Each scene shows the same named points in several views. A view is turned or mirrored, shifted and resized as a whole, has a little noise and may leave points out.
In the rows, zero is written as 128.

Scene 1
View 1
J_636: [196  91  96 179  78 130 125 125 170  95 115 143  75 144 148 159 128 174]
J_231: [181 147 140 157 131 157 156 126  96  99 126 147  91 141 112 134 115 202]
J_301: [172 117 112 149 109 147 135 130 121 105 114 143 105 144 141 152 113 177]
J_473: [204 133 110 170 102 162 135 103  90 109 108 116  95 160 108 139 126 203]
J_104: [157 147 154 130 140 135 163 156 119  89 131 170  92 122 143 137 107 180]
J_42: [133 119 139 121 132 126 153 172 145  94 131 175 105 112 167 145  99 152]
J_175: [136 150 127 103 137 169 139 146  62 120 118 136 149 141 149 147  93 166]
J_389: [157 112 103 133 103 150 128 142 122 110 112 140 119 138 160 158 105 155]
J_366: [133  91  98 113 103 129 118 167 148 114 111 156 135 129 199 168  98 125]
J_842: [157 136  72 119 109 193  96 120  31 149  99  93 175 173 148 161  97 166]
J_593: [196 144 130 164 121 161 149 114  93 104 120 136  89 150 106 134 124 207]
J_156: [173 161 189 150 159 125 189 150 130  60 144 192  55 107 105 118 120 210]
J_791: [125 155 157  97 157 150 159 169  89 102 131 170 131 118 152 137  91 164]
J_214: [185 148 119 151 117 173 140 116  67 115 112 121 111 161 107 139 115 202]
View 2
J_104: [119 114 111 122 154  79 107 154 160 125 102 130 134 113 187 144 199 110]
J_42: [133 116 111 142 162  76 107 122 169 135 129 100 138 109 207 134 204 114]
J_175: [141 133 132 159 103  51  97 121 125 127 135 132 155 159 182 107 156 126]
J_156: [ 97 101  99  83 172 105 106 195 180 122  56 144 119  85 177 165 213 101]
J_842: [157 153 158 190  43  38  93 130  93 131 145 164 148 191 143  84 104 146]
J_636: [154 166 145 169 118 115 130 156 192 169 138 110  65  75 146 142 171 134]
J_231: [116 127 135 127 114  87 104 189 148 130  78 156 111 115 144 137 166 117]
J_214: [122 136 149 142  83  81 103 184 132 130  89 170 115 136 128 122 140 129]
J_473: [128 151 158 153  83  94 108 190 146 142  97 164  92 118 122 129 142 137]
J_593: [118 137 143 132 106  97 109 196 152 133  82 162 101 112 135 135 159 127]
J_366: [167 144 125 182 135  63 112  84 161 153 180  79 136 124 204 115 181 127]
J_791: [118 102 108 125 140  48  92 127 135 114 105 133 173 143 204 122 189 111]
J_301: [140 144 144 159 112  83 111 149 156 144 123 131 107 114 160 129 162 124]
J_389: [154 144 139 170 114  75 113 129 155 142 141 119 118 120 170 127 162 130]
View 3
J_156: [170 108  79 175  71 131 122 125 127  72 124  84  90 135 150 178 145 119]
J_175: [105 150 109 114 101 113 105 159 163 133 132 140  96 129 100 135 161 164]
J_214: [ 88 149 115 137  88 122 138 143 142 113 135 106 123 159 140 128 141 185]
J_473: [ 87 140 118 127 116 128 152 135 135 124 133 119 148 179 130 131 148 191]
J_104: [149 117  85 149 102 129 115 133 144 105 125 112 102 138 117 167 155 135]
J_593: [107 136 109 149  91 129 142 131 136 100 133  98 124 163 152 141 139 174]
J_389: [123 123  98 120 134 133 131 133 142 133 126 137 140 166 101 157 162 165]
J_366: [146 107  86 110 160 130 118 136 147 157 113 158 142 162  68 173 183 148]
J_636: [132 103  93 143 141 147 162 111 122 118 121 114 172 199 129 169 157 164]
J_791: [136 135  91 127  99 118  97 152 162 120 125 132  79 119  98 157 162 138]
J_231: [119 132 100 151  88 128 136 137 136  96 132 103 113 155 144 146 143 161]
J_301: [116 124 101 133 120 130 136 133 136 122 125 119 137 167 116 153 157 165]
J_842: [ 61 171 130  93 123 115 128 167 162 159 140 152 127 160  97 109 160 210]
J_42: [159 105  78 136 126 135 115 135 145 124 116 131 113 146  94 179 168 131]
View 4
J_389: [165 107 139 140 127 106  96 132 114 139 158 127 183 100 155 104 109 100]
J_366: [219 111 140 134 121  96  75 101 111 157 178 138 190  87 128 112 136  97]
J_231: [110 119 136 170 159 117 129 159 103 138 152 105 137 118 177 119  62 109]
J_156: [134 125 139 200 206 121 131 132  68 165 199  99  96 123 154 148  16 112]
J_42: [194 122 139 155 157 111 103 105  91 168 185 120 151 105 133 133  92 101]
J_175: [167 129 133 124 144 120 131 146 115 151 108  91 170 152 148 123 128 111]
J_214: [ 98 108 139 154 144 124 127 179 125 126 121  93 161 130 180 102  89 110]
J_104: [162 125 137 167 172 116 120 125  86 162 175 108 133 121 150 132  68 107]
J_473: [ 86  99 142 163 138 113 114 176 131 118 136 117 167 105 192  93  74 105]
J_301: [140 106 142 157 142 110  94 145 121 140 158 124 169  93 162 104  88 101]
J_791: [187 143 133 143 170 123 127 128  87 167 140  91 144 147 136 145 105 113]

In a view up to two points have been moved. Name them for each view, in the order of its rows, or write -.
view 1: -
view 2: J_175
view 3: J_473
view 4: -
